A landscape with many peaks, sampled at points; each row gives a point and its height.
From any point a climber steps to the highest of the 2 points nearest to it. It stops when none of these is higher. Distance is the straight distance between rows; heights are no part of it.
Libir h=29.6: [187 160 113 135 100 127 143 124 172 100 131 134 173 162 131 172 152 117
 126 143 103 127 103 111 166  96  90 146]
Dugi h=69.1: [117  96 114 134 124 153 125  90 146 106  86 114 144 147  92 125 112 138
  78 175 158 126 133 174  98 110 149  81]
lufu h=9.0: [ 84  90 136  64 154  90 141 104 127 127  80 100 109 149 144 112 153 181
 123 110 123 133 111 110 159  93 120 153]
Mik h=51.1: [128 130  97  82 146 174 101  85 100  99 112 102 192 192 145  90 128 137
 131 138 142 106 128 112 144  99  99 115]
Nuga h=4.9: [ 99  95 128  80 139 190 136 127 159 123 144 119 206 119 148 153 103  79
 145 184 132  92 152 105 174 132 116  51]
zitil h=67.8: [121  95 114 174 141 148 145 115 168 137 138  86 114 122 126 125  46 141
 142 114 154 119 157 159 105  64 163  92]
gomap h=28.0: [ 62 133 136 156 142 136  92 120  94 155 117  84  71 122 171  93 124 107
 106 103  94 112 115  96  93  64 152 179]
deku h=6.9: [154 166 109 159 101 106 158 129 153 148 125 156 121 124 125 153 116 158
 157 119 141 106  68  88 117 142  90  86]
Sed h=54.8: [104  95 124 165 111 106 164  98 157 188 156 120  98 148 149 120 107 158
 173  84 126 184 148 138 149  58 115 152]
tis h=32.5: [ 86  76 112  73 143 139 117 105 103 133 103  91 135 120 144  93 132 140
 131 131 119  94 158 137  86 117 153 132]
sek h=38.4: [122 118 151 131 126  79 148 141 120 135 169 130 100 142 131 167 168 119
 124 126 130 189 184 166 160  97 143 162]
Nepo h=68.2: [131  68 139 111 125 137 113 138 183 159 103  96 151 106  80  88 116 164
  67 148 116 127  71 132 177 144 111 172]
Mir h=32.2: [157 102 103  90  92 135 114 127  67  86 127 193 174 139 130  78 156 132
 128 131 119 125 148 154  96 199 101 167]
kidul h=62.6: [114 138 143 158 121 135 174 148 110 155  81 185 113 121 138 160 114 127
 165  78 178 111  88  92  82 101 150 105]
vik h=48.3: [165 116  87 151 166 144 111 143 122 128 190 113 177 189 104 111 143 124
  94 129 118 161 145 168 161 109  88 169]
gezin h=3.3: [119 199 121  94 105 126 146  93 128 150  86 121 139 114 148 121 165 131
 140 153 119  68  75  77 137 156 107  75]
Nal h=19.2: [139  90 133 118 120 148 152 123 191 140  91 127 180  79 104 152  90 154
 121 186 107 102  70 133 113 142  96 100]
zono h=65.8: [125  98 134 115 145 137 185 135 135 142 123  99 145 136 105 141 114 107
  78 162 188 101 125 156 166 106 170  42]
Firaz h=24.7: [113 139 104 129 177 177 101 127 147 188 131  87 167  95 134 140 117 117
 181 108 124 105 127 104  64 113 145 159]
rokel h=19.3: [136 145 152  91 109 159 102 119 137  51 123  95 124 113 153 161  67  99
 163 152 119  88 168 116 141 102 147  66]
lezo h=64.1: [139 182 117 146 132  85 112 132 138 119 141 147  99 136 102 138 152 166
 104 149 118 138  92 142 127 196  92 106]
kan h=35.0: [ 81 129  75 108 175 151 120 125 159 159 125 144 174 158 139 137 169 142
 128 136 146 141  95  98 124 154 115  99]
Gup h=4.6: [163 206 132 105 136 123 122  94 122 118  78 103 145 148 140 136 159 148
 131 127 121  71  60  71 137  96  91 104]
Bopub h=50.0: [ 80 117 100  97 115 114 144  92 103 134  90 191 125 179 183 112 130 169
 205  90 125 152 134 111  94 123 116  96]
zife h=28.4: [117  83 166 121  96 119 158 111 169 124 136 127 111 132 101 139  93 114
 125 126 159 190 189 143 172  95 167 115]
depu h=60.5: [158 122 125  80 160 120 154 160 107 123 161 189 148 141 114 157 139 150
 150 122 206 164 155 136 136 184 123  81]
Posof h=38.1: [ 94 199 141 189 163 123 106 149  90 158 170 119  73 116 133 114 128 146
 110  94 129 166  85  89 142 147 131 140]
pivav h=43.1: [142 137 104 148 151  84 156 130  98 123 130 156 117 191 127 141 189 160
  52 142 125 160  94 160 136 117 100 147]
vaku h=5.8: [148 195 119 108 115 126 111  94 146 104 119 110 125 170 149 102 136 143
 147 113  97 115  81  65 189 134  72 119]
tino h=64.0: [138 117 130  50 183 121 145 142 103 119 166 145 131 120 129 142 116 180
 195 123 176 120 151 141 118 189 123  61]
Rogo h=30.2: [170 160  82 146 149 156 146 127 146 133 171 155 205 161 150 180 131  97
 164 157 133  94 100 127  96 119  82  83]
fer h=42.4: [145  77 151  52 166 118 148 152 135  88  73 142 168 110 100 174 147 153
 119 129 160 133 119 139 132 150 134 102]
sakim h=21.9: [150  84 117 102 131 147 127 111 160 124 100 102 182  91 119 128 116 150
 127 181 106 101 145 163  99 137 107 144]
febe h=29.2: [ 87 100  85  82 175 145 112 139 106 172 137  94 146 118 169  92 174 110
 134 111  97  83 158 148  86 132 160 168]
Vis h=30.3: [112 124 122 139 144 128 104 146 123 105 100 101  98 125 160 118 109 133
 122  80 104  97 120 110  74  71 152 164]
gab h=7.1: [101 130 127  74 136 110  94 102 133 108 130  90  97 160 141  98 136 167
 123 125  91 134 117  99 188 118  88 145]
temen h=53.7: [119 126 113 158 115 168 131 142 165 156  97 133 178 100 132 140 127 101
 120 130 119  84  71  86 104 112 134 157]
lonan h=36.4: [183 123 168  91 104 141 106 139 155  55 140 138 170 138  84 155 124  81
  88 160 141 162 147 131 186 160 118 124]
sok h=28.1: [121 182 132 132 199 146  98 173 146 139 146  94 132 101 133 175 124  94
 158 102 143  93 122 101  81 112 163 119]
dig h=45.4: [145  95 166 125 132  91  98 140 218 104 154 106  94 116  65 158 118 130
  93 148  98 207 135 152 183 148 116 145]
Febus h=24.4: [110 123 111 147 126 138 142 135  57 184 135 128 115 110 155  87 131  94
 164  98 135 103 183 156  58 115 175 166]
Ropoz h=48.4: [136 157  92  83 150 126 126  81  76 105  88 126 149 198 152 102 165 147
 110 129 115 119 111 122 112  97 104 133]
nodu h=73.1: [127 103 134 149 127  75 133 138  63 128 197 133  83 125 127  97 143 159
  74 131  96 177 157 181 156 144  86 187]
vana h=34.1: [139 173 153 185 145  80 145 137  97  94 106 108  55 139 123 162 124 145
  81 106 141 142 103 148 105  82 142 117]
pase h=1.8: [120 144 131 110  74 138 141 116 180 101 111 138 140  97 171 159 101 129
 172 144  87  84 108  77 130 133  95  93]
lub h=58.4: [111  95 108 110 116 141 122  98 136 153 164 110 147 153 100  53 129 150
  93 155 146 154 153 148 197 186  95 115]
Zifip h=30.8: [ 95 161  88 114 113 135  77  87 144 133 135  88 130 140 159  84 142 115
 133 169  68  98 131 122 107 149 118 135]
vutil h=59.5: [137  84 116 164 132 138 111 162 146  97 125 127 130 137  93  86 114 107
  53 160 115 104  92 191 118 183 113 106]
nunip h=11.5: [ 86  86 158  81 122 101 143  98 113 141  76 117  92 119 115  98 113 186
 132 107 168 164 138 118 165 124 154 134]
Viv h=49.5: [149 152 129 179  73 161 131 128 144 130  92 110 162  96 121 135 145  78
  78 183 102  66  89 124 129 109 146 160]
soz h=29.0: [ 99 150 116  80 122 104 102 146 100 104 127 185 101 132 158 132 146 141
 171 100 133 165 160 102 124 193 152 112]
mip h=0.8: [ 91 135 139  83 125 140 109 136 167 104  80 141 128  93 151 162 114 132
 159 126 115 108 104  84 111 141 141 114]
Bik h=17.6: [103 136 152 110  76 109 178 142  97 141 109 131 108  99 170 112 141 102
 183 120 122  57 139 114 138 137 147  98]
fod h=34.9: [190 132 157 115 118 111  93 174 135  20 138 139 119 152 107 149 128  98
  80 134 107 133 134 133 180 134 112 144]
gozet h=22.2: [131 131 146 150 129 158 145 144 183 106 130 109 138 148 120 167  85  70
  90 130 144 125 120 120 171  67 171  85]
nera h=20.0: [115 164 134 112 151 107 148 173  51 109 133 147  91 160 191 100 160  88
 151  73 113  87 119  93 146 117 135 124]
nole h=25.7: [174 171 126 157 127 109  97  95 132 112 143 102 100 149 102 116 105 168
 117 119 113 185 115 141 143 119  85 143]
goduk h=35.3: [135 148 110 171 143 160 108 113 179 153 176 108 159 117 111 159  95 116
 138 152 143 141 142 151 117 127 128  89]
revul h=43.7: [143 138 159  96  96 130  49 125 128  79 115 111 112  61  97 126 132 116
 141 183  85 117 175 171  78 191 142 157]
fekik h=38.6: [170 140 137 131 140 150 107 139 150 120 159 129 152  92  91 155 100 123
 156 148 154 126 149 165  83 167 125 122]
pon h=50.5: [ 99 130 111  90 156 168  84  98 138 142 148  94 163 144 109 108 120 138
 151 134 149 162 147 102 184 135 127 118]
Nafa h=2.4: [108 155 118 112  68 119 147 121 126 110  81 176 134 123 177 119 147 121
 157 130  83  77  84  79 122 158  99 102]
lopi h=55.0: [ 88  88 145 117  76 172 126 115 132 121  88 177 145 115 146 104  94 114
 199  96 122 153 140  95 128  93 147 160]
nisu h=33.2: [130 127 141 114 169 123 108 152 161 106 155 118 118 136  96 155 117 147
 121 109 172 175 143 120 169 141 152  89]
samin h=86.2: [136 102 124 136  63 162 116  60 129 145  92 121 165 143  92  82 131 134
  88 177 139 160 126 147 136 119 120 167]
redoz h=10.6: [191 140 122 181 139 101 176 139  96 119 135 144 114 159 119 144 122 165
 115  74 134 143 112 150 113  91  99 166]
tev h=12.1: [116  82 117 197 140 162 164 154 130 187 178 102 135 111  89  91  78 107
  93 111 179 112 137 156 129 126 159 116]
bov h=43.8: [159 153 103 163 122 128  77 156 142 108 174 149 117 115 145 137 106 128
 192  82  91 136 145 103  82 138 109 186]
duk h=41.5: [167 170 122 146 153 133  81 148 116 128 187 115 131 109 125 134 118 120
 176 120 115 130 177 148 104 153 132 153]
Naf h=31.1: [144 226 143 125  93 121 107 116  84 121 105 141 114 121 148 136 194  82
 125 142  97 108 125  98  91 143 140 147]
Beni h=54.1: [117  91  98  97 122 151  95  97 136 132 134 150 188 140  97  99 144 148
 105 173 146 172 151 151 136 197 112 107]
rabo h=28.9: [185 139 123 113 127 173 137 117 129  79 121 160 200 148 159 181 110  93
 167 148 128  85 122 113  97  94  89 103]
lus h=38.9: [113 125  88 213 110 111 161 134 130 144 177 147 101 183 144 114 116 108
  75 125 136 155 123 163 133 111 121 102]
mut h=78.7: [117  75 146 129  87 177 119 106 108 108  94 127 159 129  96  90 102 104
  79 135 165 143 126 117 145 124 141 158]
rov h=58.7: [128 102 144 102 141 133  88 123 183 151 109 105 156  86  59 129 165 157
  94 131 119 171  96 106 175 164 106 188]
Sufer h=39.9: [178 143 146 117 103 126 109 116 141  82 110 143 141  71 116 134 108 139
 164 198  85  79 116 189  62 185  82 113]
Nozub h=67.5: [125 120 148  75 137 120 181 129  91 136 135 140 146 119 147 141 117 140
 196 133 170  93 176 145 132 139 140  62]
Sorel h=62.8: [134  91  99 148 123 119 159 112 107 177 172 105 144 152 115  46 122 164
  84 127 122 149 117 163 199 148  80 152]
namal h=48.1: [129 150  97 132 119 104 123 110 107 132 143 159  99 154 172 112 129 155
 196  79 113 134 110  94 106 133 104 128]
venir h=52.2: [ 90 102 143  93  85 154 133  84  98 132  88 176 156 163 155 109 129 119
 234 101 117 146 182 116 115  91 137 113]
marep h=14.6: [167 119 146 192 124 121 185 170 110 162 170 118 107  96 107 122  79 116
 111 105 172  86 121 153 116 120 152 122]
fetu h=52.3: [135  68  96 117 185 118 106 139 164 118 155 100 144 173  97 120 140 137
  85 144 119 162 149 185 156 115 105 142]
faf h=5.7: [164 158 155 145  82 106 155 139 191 143 112 141 118  99 107 153 114 140
 132 115 117 128  74  73 178 140  99 136]
zipa h=40.9: [107 122  97 164 117 122 132 125 122 116 136 171 110 175 132 117 144 123
  59 139 124 165 116 133 128 129 119 147]
mig h=9.1: [200 129 125 150 121 101 189 169  95 117 153 177 131 157 151 151 119 121
 163  85 151  91 120 140  90 109 108 127]
rilos h=51.2: [162  96 137 103 154 152  86 126 112  88  94  78 150 117  83  57 123 142
  93 170 130  79 117 176 137 173  97 121]
nen h=47.0: [120 112 141  75 149 146  53 107 130 101 105  90 133  98  88  93 141 137
 122 187 109 115 146 165  89 192 125 121]
nere h=39.0: [175  68 159  68 139 132 115 151 177  68 102 159 170 110  83 186 107 125
 117 144 133 166 151 147 143 152 118 112]
tobob h=35.7: [116 160 129 136 122 120 122 120  79 149 109 197 117 150 122 119 159 134
 132 103 152 182 105  79 155 145 119 155]
gadov h=32.1: [155 176 128 140 124  97 159  98  96 101  92 136  90 166 148 151 123 157
 144 111 148 129 130 142 100  81 138  91]
Guvi h=32.9: [115 177 121 117 108 149  91  90 122 144 106 104 135 108 146 123 160  90
 125 148  85 104 133 116  78 116 155 164]
fitis h=35.4: [158 166 131 121 100 167  77  94 117 126  99 120 168 102 103 116 140 122
 125 179 107 123 120 125  87 169 121 179]
zes h=60.8: [139  58 120 148 144 151 150 141 196 121 113 107 146  91 111 180  50 123
 129 132 134 116 140 166  79  76 167 104]
Vez h=46.6: [141 137 144 193 100 135 152 141 103 122 113 106 125 124 119  94 124  91
  47 154 103  65  71 125 152 117 129 130]
Mepo h=72.0: [148 102 164 114 125 152 190 147  80 136 131 139 144 134 108 134  90 124
 131 135 217  94 151 152 139 120 166  58]
Zagak h=32.7: [ 89 156  70 138 150 127 116 146 149 163 164 142 123 157 165 126 170 116
 134 127 103 107 100  91 124 167 113 109]
gib h=54.4: [117 133 124  74 144 176 125 116 107 132 138 117 195 151 132 103 152  89
 148 141 156 121 178 123 171 109 136 116]
vidi h=3.7: [129 122 120  90 152 189 143 109 127 135 105  99 207 120 162 155 109  95
 146 216 123  37 125 118 122 115 101  54]
Budas h=13.4: [117  97 165 125  60 111 132 110 118 136 110 144  64 100 114  87  95 165
 126 101 147 179 154 114 147 165 148 146]
nikeb h=30.7: [123  88 160 102 127 112 125 150 138  90 136 111  88 124  99 130  95 117
  93 123 153 158 174 143 187 146 166  87]
daf h=24.0: [116 104 123 152 126 141 173 140 136 166 135  88 119 115 136  82  91 151
 108 106 141  88  88 113 158  97 130 138]
Gori h=14.9: [110 154 171 110  86  80  99 101 126 133 113 128  62  85 107 139 137 162
 129 144 141 173 147 100 147 170 141 149]
Desog h=18.2: [151 113 102 155 180 152 147 147 160 159 177  85 178 122 131 128 116 134
 136 134 120  66 100 141 122 109  98 130]
loko h=46.1: [164 156 103 135 108 146 128 149 141 133 147 159 156 124 174 146 132 117
 206  85 113 103 121  88 128 121  99 151]
nuvel h=36.7: [132 156 107 194 137 118 148 130 195 140 191 124 121 164 124 172 112  96
 101 149 139 145 137 157 131  99 135  86]
folu h=21.1: [ 96 164 119 128 176 107 112 179  62 149 143 160  83 150 182 134 172  98
 173  60 117 133 131  92  99 148 168 143]
tol h=22.7: [167 139 160 139 104 136 150 105 111 119 128  92 134 147 102 126 106 103
 113 114 157 160 149 125 182  53 134 171]
Limi h=33.4: [148 115 129 135 136 114  82 166 159  65 138 144 123 155 104 126 147 105
  66 147  82 167  93 130 188 168  92 159]
sono h=55.4: [133  89 115 108 194 139  72 176 131  74 112 123 132 138  93  84 153 134
  84 154 105  93  78 173 121 192  97 110]
nor h=22.5: [ 94 147 104 146 154 119 114 139  92 164 162 156  89 121 157 130 152 102
 182  96 130 167 177 132  69 131 183 148]
Vema h=54.2: [131  81 129  93 172 158 138 131 152 107 106 120 159  93 125 186  92 129
 155 138 160 140 168 164  75 108 155  96]
geros h=24.3: [150 139 101  97 152 154 126 109 148 134  97  97 200  97 149 145 131 128
 158 160  76  63 115 141  52 104 104 141]
zoz h=58.6: [100 129 164 152  86 135 144 117 124 167  77 174 120 103 132 121 118 126
 197  61 146 146 107  92 100 106 160 161]
Tepef h=26.8: [145 186 144 169  71 127 149  70 124 152  96 105 140 123 151 139 149  88
 161 147  97 113 139 111 123  41 134 155]
lazu h=43.5: [171 108 145 202 106 140 149 175 129 143 136  92 128  92  89  83  85 103
  75 159 102  59  67 166 117 146 126 147]
difa h=60.7: [160 165 102 111 166 116 106 159 127 121 148 181 140 141 108 151 160 164
 135 123 154 167  96 117 120 204 122 116]
zami h=12.3: [156 139 148 174 127 104 155 163  94 139 133 134 105 101 118 164 135 131
 146  82 147 151 158 149  96  99 147 191]
vur h=2.3: [171 122 174 118 149 118 140 209 151 111 110 107 137  78  98 138 127 124
 111 121 108  66  66 118 171 147 122 156]
domu h=20.9: [171 100 117 133 143 146 168 125 164 167 142 111 168 144 105 120  86 161
 115 139 154  89  73 127 159 101  99  97]
siv h=64.2: [ 89  48 133 132 151 117 138 132 102 142 112 120  98 124  95 116 139 139
  62 111 183 175 156 158 115 113 179 140]
banan h=24.9: [136  54 133 139 143 159 143 151 161 136 145 108 157 150 116 138  96  81
  98 108 156 147 142 141 169  62 161 127]
keni h=37.9: [103 154  92 122 164 137  93 107 119 153 118 155 151 176 130 109 162 150
 105 122 131 174  81  86 145 150 114 151]
Pufil h=29.3: [ 70 100 104  61 187 121  94 103  92 151  93 116 103 136 150  97 151 171
 134 113 128 131 122 111  93 153 164 117]
Rasi h=30.5: [118 160 126 147  92  85 155 117 114  98 149 160  64 160 151 152 131 125
 157 121 145 148 165 139 124 137 143  69]
diz h=7.0: [118 128 121 129  97 121 187 141 153 149 157 189 150 145 160 175 119 123
 160 149 161 107 125 139 114 143 103  32]
rok h=25.8: [ 42  82 134  90 171 117  74 130 129 161 112  96  61  94 136 114 146 157
 128  99 123 149 132  90 120 140 173 150]
bog h=30.4: [122 174  93 170 183 133 118 192 138 144 175 128 131 139 147 157 142  89
 119 127 140  88 100 127  90 151 130  98]
povav h=33.0: [113 124 119 150 143  82 123 120 122 106 124 102  60 147 169 132 124 172
 130  91  83 131 122 128  97  58 117 185]
timup h=16.5: [141 131 139 155 104 110 200 176  99 156 147 128 125  94 144 131 130  99
 155 119 133  76 160 148 137 116 151 133]
bip h=35.5: [125 142 118  75 122 153 131 103  74 124 100 144 146 116 152 100 110 140
 159 138 140  97 141 133  68 170 125  88]
lib h=36.2: [112 193 139 214 123  98 121 114  97 136 143  96  60 115 122 111 117 146
  70 121 129 145  84 143 141 124 112 124]
Gibuk h=58.5: [ 97 143 136 157 125 165 153 147 142 163  92 186 171 120 152 177 142  77
 170 115 135  91  92  93  80  94 154 113]
disu h=20.1: [ 73 149 107 156 124 127  69  83 147 147 151  97  73 136 145 128 138 103
 119 154 107 155 172 138  81 116 164 132]
Gipim h=29.1: [169 117 120 101 119  87 133  99  65 110 146 158 101 158 148 101 138 197
 165  95 111 183 149 142 110 133  83 179]
tovi h=25.0: [ 53 114 151 160 112 121 156 114 110 159  77 105  69 111 160 107 132 113
 102 104 118 104 107 112 120  59 181 138]
sir h=18.8: [100 156 143  61 128 123 141 139  82 109  90 114 108 126 188  97 156 113
 162  91  93  57 128  98 117 128 155 117]
vepaz h=35.1: [ 99 113 144 160  62 109 156 115 125 154 114 197 121 159 138 115 162 121
 158  96 121 190 131 109 174 122 125 143]
zuti h=20.5: [119 128 135 140 112 159 135 143 176  87 155 107 123 140 151 160  46  87
 134 144 137 102 168 126 163  86 153  43]
Keku h=6.1: [110 100 127 122  96 181 170 109 166 144 138 160 182 132 156 166  83  91
 144 192 140 102 126 117 135 134 106  26]
torer h=16.7: [101 182 180 108 117 119 103  89 130 148 108  90  89 110 118 125 155 136
 125 141 140 171 130  82 180 115 135 151]
kovo h=71.8: [127  58 144 131 124 160 142 143 105 135 108 133 127 115  75  92 100 114
  59 116 194 134 151 142 148 148 176 117]
Nulin h=46.4: [115 119 157  87 143 111 163 162 110 116  77 154 138 126 123 180 167 127
 126 110 157 120 120 124 109 107 166 124]
Vosun h=20.3: [120 102  95 128 217 151 119 164 153 171 134  66 175 107 123 124 127 150
 152  97 136  84  99 134  94  96 136 147]
sak h=33.7: [126  87 121  72  92 132 161 128  94 106  90 187 164 118 158 119 146 134
 159 126 112 104 140 137 110 163 117 126]
luv h=30.6: [149 130  91 108 132  97 101 131  66 123 141 170 121 152 150  94 167 155
 142 116 101 147 153 146  81 172 108 190]
Tez h=8.0: [155 150 103 156 105  99 190 135 108 153 130 195 135 150 142 150 147 142
 150 120 156  83  98 134  81 138 101  79]
Zozi h=41.8: [163 143 158 143  91 102 106 135 153  95 101 110  97  67  96 125 117 133
 137 162  78 102 136 168  94 170 122 155]
Sibop h=18.3: [ 96 163 117 155 104 149  98 123 121 111 153 121 118 121 139 137 126  68
 124 152 133 114 191 136  98 125 178 109]
vib h=24.8: [176 153 162 165  60 147 175  76 120 157 108  97 172 125 117 131 106 107
 164 135 148 140 139 125 158  51 139 143]
Bug h=35.6: [112  99 153 123 150  78  88 118 129  76 106 148  47 138 132 162 125 187
 108 116  94 178 112 123 105  90 132 166]
Rulu h=26.5: [ 70 141 119 136 130 134 120 141  81 189 159 119 115 102 166  85 180  72
 136 100  98 102 165 115 104 141 161 177]
mipit h=36.5: [129 124 139 135 109  85 159 134 102 156 168 175 114 153 148 120 169 142
 178  95 127 188 176 140 162 123 118 156]
gana h=20.7: [157 170 138 139 127 111 159  98 125 131 130  92 127 174 147 124 146 129
 142 104 125 140 114 104 200  45  87 143]
reb h=31.5: [130 150 106 132 132 118  97 154 179  97 146 145 142 152 146 159 192 105
  91 147  73 139  92 105 174 138 100 165]
fope h=4.2: [170 106 179 118 109 121 166 178 196 137 106 141 150  72  96 172  90 129
 120 121 130 108  65 104 169 147 137 133]
kifa h=38.5: [129 106 114 155 131  85 118 126 157  97 129 165  70 172 119 152 111 153
  83 115 117 189 102 136 118 129 133 121]
vaze h=28.2: [186 194 133 163  78 135 155  78 136 120 113 117 166 137 145 151 151  88
 154 159 113  84 101  78 158  89  99 114]
zelu h=60.6: [ 89  97 102 161 127 107 158 108 177 187 154 109  90 125 135 128  76 175
 143 104 140 164 153 149 106 110 152 104]
Rap h=45.8: [ 70  99 120  97 177 160  72 122 136 160 135 100 151 136 119 129 157 107
 130 109 150 167 166 104 139 106 163 150]
Tufe h=57.8: [119  22 135  97 150 119 139 128 127 136 135 108 138 144  97 113 136 147
  72 116 156 174 170 157 165 106 134 169]
vifed h=22.6: [ 57  90 137 123 123 103  88 119 167 129 123 113  66  91 138 133 126 127
 131 138 110 157 186 114 115 134 178 139]
vinad h=67.0: [ 96 156 117 164 111  52 132 129 129 127 140 148  54 127 150 127 161 154
 100 137  74 139 115 139 124 155 105 142]
Viger h=41.2: [154 107 147 135 125  81 143 152 156 144 169 139 107 114  76 163 142 125
  91 127 136 198 161 160 169 150 138 150]
Vos h=24.2: [179 193 126 187 119  95 100 118 103  85 198 107  68 155 119 103  99 133
 110 138 102 151 142 166 164 144  78 115]
lafi h=68.4: [151 113 102 141 157  96 106 112  89 138 198  99 101 153 112  56 126 187
  91 135  97 162 131 177 154 152  67 161]
razad h=27.9: [ 95 132 125 122 113 108 145 168 115 150 141 185 109 108 138 110 133 132
 139 111 161 137 127 102 143 199 145 100]
paro h=63.5: [160  87 120 157 114 134 119 129 116  67 103 137 125 148  98 117  93 122
  60 156 130 123 125 184 101 126 143 130]
nele h=0.7: [150 136 169 108 149 146  85 164 165  90 105 106 129  67  99 156 108 127
 144 136 119  84  99 105 131 151 140 119]
sove h=32.4: [160 138  95 172 161 175 120 137 198 159 190 153 193 116 116 186 101 113
 167 169 134 121 112 146  71 155  75  93]
zin h=18.1: [132 165 160  99 113 146  84 120 112  68 126 102 114 121 126 122 123  93
 137 144 128 111 192 131 123 135 153 120]
lolov h=59.0: [ 90 103 133  98 142 167 153 128 112 161 114  92 162 123 109 106 150  93
  92 146 170 120 159 127 171 100 167 103]
levot h=26.4: [ 98 121 126 151 108 109 164 143 119 156 123 124  76 100 140  83 101 169
 126 100 142  95 108 104 137 171 133 102]
Tas h=69.8: [132 144 142 161 126  51 171 153  68 131 165 137  63 109 136 129 175 151
  72 120  98 148 112 166 150 162 104 164]
fal h=30.0: [130 218 128 105 127 115  98 130  72 121 134 138  88 140 146 126 165 122
 159 122 128 131 147 100 120 164 144 116]
Mugas h=51.3: [111 109 164 126 121 124  69 117 204 149 128 101 103  68  65 139 131 138
 105 156 114 181 137 119 153 165 134 169]
Mimir h=49.8: [133 106 151  93 153 117 157 167 139  78 131 158 125 123 130 186 119 113
 134 121 159 124 166 151  87  99 165  96]
gariv h=15.2: [106  96 142 148 104 120 169 181 127 156 146 167 145 110 136 142 162  66
 154 106 137 132 174 146 142 124 159 139]
Fav h=26.9: [159 143 111 106 140 163 140  68 124 104  75 118 181 131 148 168 115 136
 158 142 121  86 113 134  66  62 123 117]
nuzo h=41.3: [ 97 154 114 150 186 148  81 125 103 174 159 105 107 135 120 127 149 128
 118 101 154 180 134 104 137 120 160 150]
fibi h=36.6: [ 99 129 140 128 173 114  97 149 162 118 126 100  92 119 114 156 110 163
 133  88 132 162 103  81 139 110 149 137]
Dobor h=27.5: [148 140 108 116 107 106 110  96 136 101 158 132 107 148 121 109 100 190
 165 114 108 184 168 139 142 157  92 152]
dulub h=13.9: [151 126 146 187 111 118 162 190 121 127 161 168 127 107 134 157 147  57
 111  93 133 163 151 139 141 116 149 193]
Tura h=78.2: [146  75 120 164  90 152 113  93 127 151 119 115 151 119  85  53 113 137
  47 149 113 127 102 149 156 147  97 189]
fikeg h=18.9: [100 161 175 134  99 114 148  90 105 160 122  79  93 122 138 118 158 120
 135 103 113 143 123  87 202  56 121 159]
mizes h=37.8: [149 151 135  94  93 159  95  93 112 112  93 145 174  69 127 126 107 141
 158 179 118 107 156 138  55 201 109 136]
ferov h=45.7: [113 191 106 138 176 102 125 108  54 120 117 120  99 184 133 123 177 145
  79 121 118 146  87 118 118 114 113 122]

Call two points neighbours if one is among the 2 nearest of the other. Go from one point of each pair to the other, from neighbour to neighbour, staying as high as possible. Name the lowest point that can't be avoided.
zitil, keni | vepaz
kidul, Mepo | lazu
nodu, Mepo | depu
samin, zitil | mipit
Dugi, Mepo | zono

For each start below, name the point where the climber stops.
vepaz | samin
Nafa | zitil
sakim | kidul
nole | Dugi
fikeg | zitil
fitis | Dugi
Rasi | Mepo
Vos | Mepo
